Points on a hilly landscape, in no order, each with its height.
A climber steps from a point to the highest of its 2 nearest points, and stops where none of them is higher. Distance is the straight distance between rows; heights are no part of it.
z_369: [117 101 109 106  70 148 103 115 101  91 111 132 109  92  86 110 114  86
 116 108 115 127  78  89 128 104 106  91]  h=4.05
z_142: [ 76 102  77 119 126  84  97  87  84  89  82  87  84  83  96 105 107 100
 110 102 138  86 115 107  70  67 101 118]  h=6.98
z_541: [ 66  94  94 135 103  78 121 120  79  80 113  87 117  80 115  92  95  79
 104  97  99  83  79  99  99  80 114  88]  h=3.09
z_415: [108 112 106  88  65 114  71  85 104  96  83  83  93 119 102 105  89  99
 114 110 120  97 134 113  77  99 109 116]  h=5.70
z_971: [ 85 105  96 109 115  91  87  74 126 103  98  88  55  93  72 115 102  90
 113  87 146  94 114  73  96 100  92 129]  h=2.79
z_240: [ 89 105 121 118 125  75 133  89 111 108 116 105 138 106 111  91  88  89
  63  87  77 111  78 100 133 100  90  86]  h=4.89
z_385: [110 102  67  88 128  73  98  77  89 129 123 119  87 111  86 112  83 115
  90 102 105  89  99 106  94  90  86  80]  h=6.26
z_731: [110  88  96  96 130 101  97 107  71 105 117 114  91  94 109  97  98 126
  79 115  68  94  81 116  88 105 112  87]  h=6.07
z_826: [105 115 124  89  73 111  81  78 121  79  78  73  73 109 102 114  76  80
 111  90 119  91 133 123  90 105 109 130]  h=5.16
z_617: [ 92 110 103  92 124  94 104  72  96  95  68  73  54  86  81 111 104 108
 105 114 134  97 121 116  69  79  78 113]  h=5.12
z_10: [103  91  92 109 108  96 119 107  91 105 116 115 136  97 104  81  96  94
  88  82  77  89  89  82 129  94  89  78]  h=4.40
z_930: [108  84 105 110  85 134 109 126  87  93 112 112  95  81  85  99 122  82
 109  93 111 113  73  76 126 105 102 102]  h=4.79
z_143: [103 119  95 114  85 104  70 101 114 100 106 116 120 111 113 109 103  87
 109  94 112  99 108 102  99 103 106 108]  h=6.82
z_583: [ 97 108 121 120  55 125  88 109 110  84 110 108 105 101 100 118 100  74
 103 103 134 125 101 105 125 101 113 100]  h=3.07
z_923: [125 105 106  86 116 116 115 118 100  76 110 142 130  80  98  81 100 120
  88  81  40 108  85 109 125 102 112 119]  h=4.21
z_354: [ 92  98  81 122 101  94  84  98  99 108 105 109 115  91 116  83 119 121
 113 115 106  85  93  83  82  80 103 100]  h=1.49
z_780: [114  88 107  75 105 103 148 128  78  86 103  92 104 103 120  80  98 116
  77 100  40  94  96 117 106  94 108  75]  h=3.84
z_149: [133 102 106 103 101 124 111  97 108  93 120 143 145  90  85  84 101 114
  96  87  68 109  70  83 130  92  94  94]  h=4.77
z_905: [ 82  93 127  78  86  83  81  88 124 114  77  78  70 108  72 106 118 104
 115 118 122 112 115 107  77 110  85 109]  h=0.62
z_502: [105 118  77 108 115  97  98 105 108  88  78  80  74 109 103 116  79  69
  98  91 107  73 114 110  98 103  95 107]  h=5.41
z_910: [117  95  96 104  82 122  91 109  94  95 106 120 132 104 104  86 103 110
 108  89  74 106  95  84 110 101 106  99]  h=6.62
z_206: [104  93 119 110  59 133  75  99 102 100 109 117 112  96  93 108 109  99
 108 101 122 130  85  91 110 104 112 102]  h=3.52
z_881: [ 90  89 106  93  85 101  84  83 102 102  63  80  88  95 105  90 118 114
 122 122 123  94 126 100  76  87  93 114]  h=7.11
z_990: [ 80  96 113 109  68 111 110 116 102  76  80  72 106  89 118  86  89  78
 115  95 115  91 121  97 114  96 111  95]  h=2.59
z_645: [113 100  97 104  85 122 118 106 104 105 129 135 147  99  83  78  92  91
  85  90  82 103  80  86 138  96  84  78]  h=4.01
z_712: [107  99 105 124  98 110  77 120  96  99 110 135 129  98 113 111 107  97
  88 103  84 117  85 108 103 108 122 108]  h=8.66
z_490: [125  98  97  78 104 123 103 116  90  85 103 145 117  94  94  83 120 115
  97  86  58 119  80  92 113 118 113 125]  h=3.55
z_950: [118  90  92  82 105 102  75  88 102 118 126 132 122 108  78  99  98 101
  89  99  76 115  88  98 106 130  95  94]  h=2.33
z_221: [ 86  86 112 107  64 122  87 100  92  76  90  77  85  86 106  99  93  79
 112  87 110  99 129 101 110 111 113 111]  h=2.34
z_212: [ 91 107 130 113  65 116  87  99 100  84  88  92  98  96 101 119  88  64
 109  89 133 111 119 101 111 102 107 118]  h=2.69
z_21: [101  67  99  85  82  95  83  87  97 114  98  83  75  87  91  86 106 118
 122 104 125  92 108  76 101  94  97  90]  h=4.18
z_989: [119 102  99  82  97 116 113 127  82  88  93 124 119  99 116  74  99 122
  96  80  36 104  91 110 112 101 120 101]  h=4.91
z_805: [ 92 101 122 124 103  99 127 132 104 101 124 111 134  95 122 102  99  85
  79  99  89 110  73 101 122 109 111  80]  h=7.68
z_644: [ 93 109 123  76  68  96  66  88 128 111  99  83  81 125  80 108 102 111
 122 114 124 114 103 110  77 125  96 117]  h=0.99
z_511: [ 80  85 129 113  93 100  77  83 111 105  96  83  82  82  80 104 125  94
 118 101 137 110 110  80  97 100  91 122]  h=2.91
z_536: [ 78  70 134  92  93  96  86  66  97 107  82  76  79  83  79  95 120 101
 110 110 136 110 127  97  90  94  94 117]  h=3.54
z_587: [ 98  85 108  89  89  95  88  92 101 108  68  82  90  98  94  89 131 130
 121 130 108 103 108  97  73  85  94  85]  h=6.02
z_453: [ 91  90 117 108  73 112  76  87 120 112 100 102 109  99  89  95 121  97
 116 110 138 122 101  78 103 109  96 109]  h=2.93
z_821: [ 83  93  78 118 101  91 112 119  73  87 110  92 112  81 106  82 102  98
 117  84  90  84  82  89 101  66 113  94]  h=2.50
z_257: [107 105  82  98 102 101  93  97  81 105  88  97  92 106 113 112 102  99
  94 117 104  84 110 110  86 103 107  93]  h=5.31
z_419: [108  70  90  86  94 112  99 103  81 110  83  87  89  94 102  82 117 128
 123 110 102  94 100  80  90  84  97  90]  h=4.94
z_669: [107 112 100  85  94  97  65  87 114 123 115 105  94 125  83 114  94  99
 113 101 116 115 106  93  91 145  87 104]  h=1.59
z_613: [112  97  90  87  84 109  92 107  92 104  98 107 106 113 100  99  89  84
  91  88  87 101 107 103 108 126 106  88]  h=6.59
z_322: [111  79  84  85 120  95 125 115  61 106 107 100 101 101 112  89  91 106
  79 107  58  83  86 114 104  94 108  72]  h=4.86
z_119: [102 111 104 100  78 102  72  95 110 103  84 105 109 117 105  99 105 114
 113 106 106 112 113 105  80 107 117 105]  h=6.38
z_796: [ 74  89 108 108  89  90 129 117 111  83  89  62 112 107 127  94  95  84
 103  92 112  96 120  94 109 111 102  84]  h=3.21
z_254: [104  96 131 111 100 104 153 127  96  93 120 113 136  96 117  80 113 102
  80  82  55 135  70 103 120  98 113  99]  h=2.15
z_302: [116 125  81  84 110 105 120 100 104  95  90  78  62 112  93 126  74 101
  84 109 129  68  98 124  83  69  75  82]  h=2.99
z_297: [ 87 110 129 120 107  88 149 102 114 117 124  98 141 104 120 105  96  99
  78 102  87 129  78  94 128 103  95  86]  h=6.03
z_376: [103 102  77 102 143  80  99  79  94 121 126 134 100 108  94 110  94 110
  85 104  86  83  85 102 102 100 102  99]  h=5.38
z_197: [108 106 108  82  86 105  67  87 108 103  99  92  73 116  87 117  88  84
 113  97 118 110 113 108  94 131 100 114]  h=1.31
z_619: [ 95  98  95  98  93 102  99 107 102  91  78  79  79 113 112 121  82  78
  98  98 107  91 122 115  92 106 109  98]  h=6.14
z_977: [ 93 111  88 100  98  84  99  98 111 106 105 104 103 117 104 100  75  87
  88  87 102  89 109  96 115 122  97  86]  h=5.83
z_444: [118 109  86  80 105 110 117 130  74  87 102 125 121  86 109  79 121 124
 115  98  50  89  87  95 104  88 115 113]  h=5.74
z_77: [113 128  85 101 108  98  92  97 115  98  88  96  79 113  93 113  90  90
 111  92 118  84 114 105  85 103  91 119]  h=4.76
z_997: [111  79  83  92  92 115 117 134  81  91 105 110  97  83  99  88 118  95
 113  86  89  91  83  72 120 102 110 105]  h=5.80
z_198: [ 94  95  92  92 105  91  82  74 105  97  94  81  60  99  87 115  88  93
 112  95 141  93 124  96  97 108  93 102]  h=3.27
z_958: [100  99  80 100 125  73  85  85 114 119 103 103  92 114  81 105 116 117
 113 116 114  94 103  92  81  98  87  96]  h=0.60
z_495: [ 85  85  86 108 101  76  89  83  96 121  95 102  99  98 106  91 115 127
 112 114 121  90 103  85  87  89  94  92]  h=1.03
z_237: [ 88  91 103  85 121  74 144 105  93 116  96  73 102 116 119 102  80 102
  67 112  85 101 110 108 109  98  92  65]  h=5.15
z_379: [ 87 117  89 107 132  74  95  90 137 120  95  95  67 114  73 103 109 110
 114 105 127 101  90  92  84  99  74 109]  h=0.16
z_607: [ 89 100  88 122 139  82 100  87  95 122 127 134 114  86 110 106  81  96
  72  95  75  87  76 102 113 103 110  89]  h=4.51
z_293: [ 97 112 123  92  93 114  90  78 122  76  77  80  61  86  91 109  82  92
 112  85 132  85 136 106  92  95  91 138]  h=4.67
z_574: [114  97  90  94  70 128  86 114  82  98  92 104 107 106 112  88 104 105
 102  95  88 101 104  95  96 107 119 103]  h=7.45
z_168: [ 98 106 125 101 120  66 120  91 108 107 107 106 137 110 118  90  83  97
  61  90  53 101  96 116 129 106 103  81]  h=4.12
z_737: [127  82 104  94 109 124  92 110 104 103 119 137 111 103  83  94 112 105
  95  88  69 124  81  79 118 126 105 100]  h=2.88
z_936: [121 103  88  82 104  96  84  93 101 119  95  98  90 115  95 123  99 103
  92 130 104  92 107 114  75  96  83  87]  h=4.64
z_942: [ 70  97 104 116 106  93  89  80  85  91  69  81 101  75 105  91 121 105
 116 117 123  89 128 109  73  79  98 122]  h=8.61
z_657: [ 86  95 119 125  91  94 142 132 101  89 115  86 134 104 125 102 115  92
  97 104  90 125  72  89 108 102 113  93]  h=5.88
z_594: [ 93  94  78  92 117  69 130  94  84 117 104  94  96 119 107 103  64  95
  79  93  87  86 100 112 105  92  92  62]  h=6.17
z_461: [101 120 102  97 113  98  90  80 124 102  76  75  55 107  86 111 109 112
 106 115 117 101 111 112  68  95  79 118]  h=4.33
z_825: [ 69  89 108 129  99  77 145 135  94  87 114  72 130  89 124  87 104  89
 103 101  83  98  80  91  95  88 103  78]  h=4.17
z_801: [ 95 113 101 108 141  70 116  87 102 112 124 117 117 103 111  98  82  95
  61  94  56  78  85 119 129 109 107  92]  h=3.72
z_256: [ 91  94 137  89  90 110  81  65 115  86  86  74  67  81  87 104 103 101
 119 109 136 101 146 105  81  95  89 127]  h=4.14
z_680: [ 87 104  69 102 137  87 107  73  92  88  80  82  56  84  87 112  90 106
 108  98 141  85 122 123  81  74  87 108]  h=5.95
z_359: [101 127  87 119 113 102  71  95 127 103  88  94  73 119  89 113 109  96
 103 100 104 106 101 102  75 103  89 124]  h=4.07
z_27: [113 106  82  89 104 110 116 131  87  69 108 116  96  87 100  90 132 107
 115  89  76 100  77  85 102  94 111 125]  h=7.04
z_351: [111 101 102 108  90 117  85 101 111 108 117 137 141  96  95  86 109 121
 103  99  94 119  79  82 114 101  94  95]  h=5.77
z_84: [110 110  98  84  92  97  55  88 108 119 108 124 121 121  87 107 103 115
  99 102  87 129  98 108  94 135  91 101]  h=1.95
z_53: [124 134  92  82 108 116  91 103 112  96  90  77  57 113  76 134  81 100
  83 115 121  79  91 116  73  79  75 102]  h=3.51
z_328: [107  99  94 104 112 101  74 106  81 104 107 122 105 102 115 106  93 100
  89 108  73 102  97 114  87 117 123 101]  h=7.43
z_70: [112 133  88 122  93 102  81 104 117  97 109 136 123  98 112 117  99  92
  91  96  96 109  89 115 109  96 113 102]  h=7.60
z_991: [ 83  85  81 120  95  98  99 103  81  91  91  90 112  74 113  85 102 102
 117 101 100  75  98  96  79  77 107 106]  h=2.03
z_160: [ 91 107  64  88 126  75 113  83  90 123 111 106  90 111 106 101  71 101
  96 106 105  72 104 106  98  78 101  74]  h=7.10
z_91: [ 79 109 118 110 112  99  88  71 119  93  97  85  70  81  77 107 119  87
 114  91 143 103 112  97  96  91  84 139]  h=2.26
z_880: [ 86  88  83 108 102  90 109 106  96 110 114 106 106  97  96  95  84  89
  93  85 102  94  93  87 125 101  98  82]  h=5.13
z_158: [101  76  95  86  88 110  86  84  88 103  94  78  72  87 101  97  93  90
 115 102 126  90 122  96 105 107  99  90]  h=3.68
z_11: [ 93  83 104  94  97  88 133 120  88  99  87  66 104 113 126  96  89  97
  90 110  97  88 113 108  98 112  96  74]  h=4.10
z_145: [131 129  82  68 111  99  91 103 103 115  98  97  80 114  86 133  89 103
  71 126 108  90  94 121  76  84  81  92]  h=4.11
z_2: [ 94  91 111  98 108 101 137 132  84  90 107  91 123 106 125  82 101 102
  84  90  51 116  82 111 109 106 115  94]  h=2.92
z_314: [111 107 124  89 103  96 162 132 106  82 108  94 124 105 109  85 114 114
  85  79  50 127  86  86 121 116 100 112]  h=1.38

Call two points neighbours if one is among the 2 nearest of the other. Go from one point of each pair to the other, from neighbour to neighbour, staying as high as possible. Name the lowest point that can't be avoided.
z_712, z_27 | z_511
z_942, z_619 | z_359
z_805, z_27 | z_221
z_27, z_942 | z_91
z_160, z_805 | z_801

Two climbers start at each pair of points below. Name the first point that both come to, or write -.
z_990, z_293 | -
z_91, z_644 | -
z_669, z_971 | -
z_221, z_197 | z_27
